Points on a hilly landscape, in no order, each with its height.
A ball rolls from a point to the lowest of its 2 nearest points, and stops where none of them is lower. Distance is the straight distance between rows; heights are no part of it.
milip height 528: [-25 -57  18  19  14 -41 -11  32 -19  31  16  22  32  -8 -18  51  -3 -12
 -43 -16  14]
runu height 253: [-12  -1 -23  19 -16 -11   8  -4 -27 -27  47  32  26  23  44 -32  -6   7
  41  16 -13]
tam height 415: [ 17   4 -40  27  52 -21  43 -28 -32  -6 -18  -6  -4 -40  34 -17  11 -27
 -46 -20  10]
kib height 683: [-25   0 -55  25  -6 -17  35  23 -28  -3 -11 -18  13  -1  27  62  -1  16
   5  -9 -15]
pese height 561: [-44   8  38 -27  11   4 -62 -21  29  15 -45  -3  -4   1  63 -56 -17  33
  21 -33  15]
Noman height 174: [  8  -5 -27 -32  -8   9 -35 -16 -30  62  -2  18  21 -60 -17 -57 -29  20
  39  -6 -22]
Bura height 684: [-18   4 -25 -53 -18  29   3  -1 -17  11  -6  46 -44  27  11   0 -10   2
   1  -9 -52]
Gol height 414: [ 28  -2 -16  36  -2 -34  20  26  27 -35 -12 -10 -28  52  16  50 -10   4
 -52  37   8]
zazo height 178: [ 31   7   8  23   4 -22   2  -1  -5   3  51  -2   9 -26 -27 -64  12 -17
 -13  35  11]
gazor height 575: [  9 -17 -21  40   0 -22  18  -7 -23  44   0  17  18  17 -48 -16 -40 -32
 -70  -6 -25]
vozap height 597: [-24  -1  -7 -23   3  -3   4  12  44 -23  41  22  -3  43  -4   5   4  28
 -19  56   8]
puv height 510: [ -1  -1   3   7   3 -29  47  -7  -8 -65 -26  36 -16  11 -32  -7   0  -6
 -57  -5  18]
Riv height 177: [  1  11 -10  -7 -20 -22 -21  33  36   9  22  -9   7 -11 -38  17  22   1
 -36 -38  50]
Gib height 312: [-36  65  39   7  11  81 -43 -38  19  19   6 -35 -25  -1  19  -3  -8   4
  91  -9 -14]
gal height 380: [-26 -11  32  19  16  13 -26  17  11  51  26   2   3  35   9 -13 -23   6
  87 -24  -7]
rus height 118: [ 46  24  52 -24 -35  43   2 -17 -48 -54 -19 -11   6  28  -2  19  65 -67
 -13   0  -2]
porod height 276: [-25  64  48 -31  11  62 -27 -25  19 -35  37   6 -24  10  29  -9  12 -17
  66  19 -18]
Tazu height 509: [-34 -34 -61  17  42 -51  15 -32 -17  48  -1  -8 -32 -23  -8  25 -41  12
 -48  25  15]
Papef height 590: [-33 -48 -31   0  11 -48  32   4  -9  14  45 -29   0 -13 -30 -24 -30  16
   5  -5  11]
Tasi height 352: [ 60   0  -7  42 -23  14  44  29  38 -39 -33 -25  -1  41  -4  13   5  -2
 -36  41 -39]
somuz height 61: [-17  14 -43  -2  -8 -23 -49 -20  27  41 -23  -9  -8 -24  -7 -23 -10  54
 -51  19  15]
Neleg height 786: [ 27 -26   1  41 -27 -12  65  49 -32  -4 -31 -24 -19  -6 -19   3  -6 -31
 -62 -17 -24]
Rusif height 436: [  5  31  -1 -50  18  24 -16  -1  48   1  15  25  -4 -44  32  -4  17 -14
  36 -20  11]
bufar height 217: [ 20 -23  23 -26  -3  37   2  44  24 -10   1  36  -7 -15  -7  64  39  -3
 -13  32 -10]
nunot height 112: [ -8 -15  73 -15  32   8  16   6  11 -29   6  12  -2  24   5 -22  27 -29
 -48  31  -5]
fazek height 722: [-22  34  20 -16   0   7 -13  24 -32  -1 -13  46 -15  14  11  18  10  39
  15   1 -81]
Fuz height 498: [-11 -79 -30  12  62 -62 -15 -20 -14  42   5   0  -2 -58  13   7 -36  24
  35   3  15]
rab height 640: [ 11  11  -2   8 -52   4 -18  15 -12 -35  28  41  40  35   4  12  30  -7
  10  23  26]
roza height 543: [ -1 -49 -38  35  15  11  19 -19 -24  91  -4 -17  41   4 -27  25 -51 -22
 -41  10 -18]
Febez height 642: [-34  12 -47 -57  15  26 -17 -13  18  22  16  20  -7  43  15  25 -11  15
  15  35 -10]
lapu height 506: [  5  -7  20  32 -11  14 -29  14  10 -11 -35  42  -1 -37  -7  -9  11  20
   9 -38  37]
mibe height 139: [-17   0 -46 -10  12 -29 -76 -26  -9  38 -33  27 -18   3  28 -13 -18  66
  19  16 -13]
butu height 397: [ -9 -20  17 -21  16  43 -25 -40  11  15 -10   9   5 -54  23 -10   4 -18
  70 -44 -10]
sak height 124: [ -3  33 -27 -23   7  -8 -30  13  22  36   5 -31 -30 -11 -31 -21   2  37
   1  -9  37]
Luz height 165: [ 12  -7  36 -21 -31  52   2  -3 -21 -26 -15  22  22  -1  28  40  45 -33
  13   2 -30]
Notu height 200: [-41 -25 -28   2 -19 -14 -42 -21 -44  29  13  29   4  19  38 -27  -8  31
  28  23 -25]
Kirut height 359: [ -7  39  11  13   3  35   9 -18 -10 -38  -9  33 -24 -47  32 -22  -2 -10
  74 -47 -21]
Reva height 809: [ 28  32  23  29 -47 -11  24  64 -27 -20 -47 -16  -1  -2 -27 -18   5 -39
 -47 -36  23]
lor height 343: [-31  14  16  -5  34  45 -37 -38  44  51   2 -43 -14  16  26 -40 -34  20
 107 -15 -18]
bova height 517: [-15  -8  45  23   5  12 -58 -52  36 -22 -28   1  40 -41  46 -67   2  23
  36 -27   6]
Zaso height 546: [ -4 -72  -7 -15   1 -38   7 -19   1  11  25 -34 -17 -39  35   5   6  27
  25 -11  -4]
fod height 400: [ 11  51  66   6 -41  27  -9  -2 -10 -75  -2  12 -16  -5  24 -19  19 -36
  43 -45 -14]
tobib height 420: [  5 -42 -43  -8  38 -22 -33 -19  36  72   9 -37 -17 -33 -16 -16 -46  60
  55  38  -3]
Sipe height 230: [-11 -29  -9 -36  24 -21 -12   5  45   3   6  17 -26 -21 -47  50  -3  20
 -68 -16  40]
gefir height 273: [  0 -15 -21 -35  36   2  18   6  40  21  31  35 -32 -23  -2  73   3  -7
 -40  29  13]
dosem height 189: [-11   0  21   5   3 -36  31  47  11 -17  10  46  30  31 -26  37 -58 -46
 -75  14  -9]
vuka height 229: [-16  52  58 -28  12  62  30  -7 -11 -54  -2 -14 -17  16  21 -19  29 -24
  16  32  22]
Viles height 309: [  8  21 -27  23   1 -12   1  -9  16  -7  -2  19 -18 -17  16 -44 -22  27
  39 -14 -21]
nuba height 644: [-25  16   8  28 -15 -10  18  14  -9 -38 -18 -35  12  16  39  16   5  43
 -10   5  -8]
vifum height 727: [ 21   8   0   8 -16 -86  39  64 -57 -68  17  10 -31  55 -25  65 -40 -59
 -62  31  35]
lig height 586: [-32 -48  20   0 -34  14   4 -27 -18 -20  17 -18   5 -10   7   2  31  35
  47  -5   1]
kof height 437: [-13  35  31  17 -26  34 -25  -7 -20 -34  34  -1  21   3  20  -9  41 -19
  51 -57  41]
leb height 695: [ 28 -13 -12  32 -30 -35  37  23 -40 -39   5  -3  17  98 -34  19   3 -71
 -58  17  30]
bik height 238: [ -3  13  -7  12  11   0   2  34  20  11 -17  60  34  29 -18  35 -25   8
 -39 -12   2]
mideb height 416: [  7 -28  -4  21  31   9 -39  18  37  48  12  25  -4  42  20   0 -15   5
  18  -7 -15]
lop height 68: [ 50  77  31 -38 -26  24  21   2  -9 -48   5 -20  -5  34 -31 -32  38 -85
   3 -12  18]
Fazof height 753: [ 55  38  37  -8 -37 -57  30  84 -56 -53 -12  -7  -8  32 -21  31 -13 -65
 -44  21   3]
Negiz height 478: [ 30   4 -16  -7 -13   9  15  24  61 -17  39  -8 -28 -22  11  25  13 -13
  42  15  18]
vep height 423: [-14  -7 -19 -56  29  11  -9 -71  42  12 -22 -24 -18  -8  -6 -13   0  59
  26   1 -12]
Nazog height 719: [ 12  21 -20  18  -1 -28  36  29 -33 -22 -27 -13  17 -41  19  68  19 -26
 -50  -8  25]
deman height 527: [ 24  17 -11 -17 -31 -29  42  29  20 -40  29 -24 -60  22  32   0  20 -16
   0 -10  14]
gumi height 573: [ 48  15   0  -7 -29 -23  46  34   2 -42  22 -54  -7  18 -21  40  29 -33
 -28   0  36]
Vel height 471: [ -7   7  11 -46  10   2 -34  -7  39  28 -16 -15 -12 -25  14  -7  -7  58
  20 -16 -75]
mav height 460: [ 24 -22   8  52  10 -40 -24  18  31  -2  14   8 -27  41  -3  62  19  43
 -22  11  -2]
Nofo height 668: [ 56  21 -19  -6  -8   8  50  -8 -36 -28   4   4   0  67 -58  17   5 -56
 -49  10   8]
nimif height 125: [  9   7 -11  35  24   2  -9   9 -29  54   8  33   8 -51 -32 -43 -14  20
  11  32  11]
fep height 608: [ 39 -21 -33  12 -50  -7  21  36  -9 -11  22  -2  28  14  -1  38  18 -32
 -19  11   1]
Tila height 598: [-21  40  49 -22 -16 -19   5   1 -11 -59 -27 -15 -18  17  16 -10  36  36
   0 -23  17]
divot height 290: [ 29  28   7  44 -12  18  14  17  46 -44 -45  32  34  33   0  12   5   5
 -16 -12 -19]
tef height 421: [-44 -50  20 -11  16  13 -11  26  13  32 -48 -20   6 -49  21  18 -33  52
  42  20  -6]
bubak height 452: [  8 -16  27  46  30  31 -59 -13   9  58 -39   1  13   2  40 -24   3  -6
  27 -25  -9]
soke height 327: [-18 -39 -13 -34  33   4  19   2  -3  42  15   9 -13 -16  28  27   7 -40
 -21  -5  -3]
buner height 781: [ 54  42  62  12 -44 -26  27  60 -40 -64 -36   4  20  11  15  -9   5 -78
 -18 -23  -4]
bofad height 459: [  6 -54 -65 -15  37 -29 -50 -24  -9  82 -10   1   9 -16  21   8 -50  18
  58   1   0]
Fab height 176: [-29   4  47 -34  12  41  -2   9  28 -24  -9  -5  -4 -26  33 -56  27 -12
 -10  36  23]
mise height 483: [ 11   8  11  28  -5  23 -71 -63  16  32 -59   2  24  -9  23 -53  -3  32
  42 -24 -30]
zame height 592: [-31 -44   5 -34 -68  10   2  10 -10  -5   3   7  19   1  -6 -11  -4  14
   0   5 -13]
libi height 378: [-47 -57  -1 -26  35  -3  -8  12 -29  79 -20 -26   1 -28  13  31 -25   5
   7   9   2]
rupa height 413: [ 20  54   1  17 -22  38   7 -48 -16 -67 -34  14  16 -10  -1 -42  35  13
   9 -19 -31]
Lerek height 549: [-46 -26 -30  25   6 -71  19  10  -8  41  12  -9  -6 -40 -26  51 -80  -5
 -81  15  -3]
Nalo height 638: [ 40  20   1  37   0  22  40  13 -45   1  14 -36  29  34 -45  -5  24 -35
 -17 -19 -12]
Rir height 226: [ 22   7   2  37  -7  11 -38 -42   8  -9  30 -14   4 -15  16 -69  30   2
  35  41  17]
Zil height 15: [ 17  37  42 -58 -33  29  -2  12   8 -14  55 -39   2   2 -18 -20  45 -55
  13  19  29]
pimu height 609: [ 15  -5 -24  18  -5  40  45  13  -5  41  -4 -17  17   9 -41 -41 -18 -35
 -24 -18 -16]
bivor height 473: [  6  -7  12  31  17   9 -17 -31 -22 -24  14  38   0 -15   5  16  48   3
  19 -23  53]
Gud height 225: [-28  32 -13 -30  -1  23 -32 -26  11  26  13  -4  55 -27  10 -59 -20  13
  41 -29 -45]
Sune height 554: [ 13  52  20 -11 -14 -20  20  13 -32 -70 -19  22 -45  47 -22  -4  28   0
 -22 -19   5]
sabe height 361: [ 27  -6 -10  34  22  18  32 -36  -6 -29 -32  12   2 -24  22 -41   6  14
  -7   3 -23]
Semag height 636: [  5  17  -6   4  17  20 -13 -15  33 -22  22  47 -22  37 -12 -14  19  36
  47  45  17]
dezos height 552: [ -5 -30 -14   5  13 -32  40   3  18 -37  38  38 -37  35 -48   5  -8   4
 -38  26  18]
Dap height 461: [-14  13 -48  12  29 -25  45 -27 -27  -1   1  -1 -25   3 -20   8 -10   8
 -59 -22  27]
Zalu height 626: [  1 -22 -31  12 -14 -52  48  17  -8 -11  58  -8  26 -24 -14  25 -20  -6
 -33  15   2]
Labit height 381: [-28 -20  -2 -50  52   0 -23 -47  41  44   3 -46 -36  -4 -23 -31 -46  48
  82   7  -5]
pime height 62: [  1  37  47 -15 -60  57  21  38  17 -23  12 -54   5  -6   1 -31  22 -44
  36   2  -1]
mebuz height 751: [ 16 -17  -7  24   9 -51  58  29 -63  -9  -6 -39 -18 -23 -10  48 -13 -48
 -82  14  13]
kuvin height 494: [ -3 -55  -7  36   7 -26 -44   1   4  44   3   8   1  -5 -26  65   5  49
 -11   1   4]
mopi height 221: [-11  75  -8 -46 -16  51 -31 -48  31   4  -3  -4  29  -3 -27 -22  17   5
  35 -20 -16]
Beliz height 559: [-24 -38   1  -8 -24 -12 -15   6 -14  30  27  13  60  -1   4  -4  -7 -15
  -1 -23  23]
teb height 511: [-12 -65 -39   6  33  17   7 -46   0  49 -32 -24  42 -13 -23  27 -34  35
 -22  17 -24]
Gipub height 468: [-20 -17 -24 -21  41   2 -32 -52  -2  50 -44 -61  35 -25  -4 -20 -13  57
  11   7  -3]
bap height 175: [  6  26  21 -10 -12  35 -13 -17  20  24  -7 -38  -6   4 -17 -22  35  22
  -4 -25  -1]

Where does a ball stop that starts at each point below?
Reva: Labit
Neleg: puv
zame: dosem
pimu: Labit
tef: somuz
bova: nunot
pese: nunot
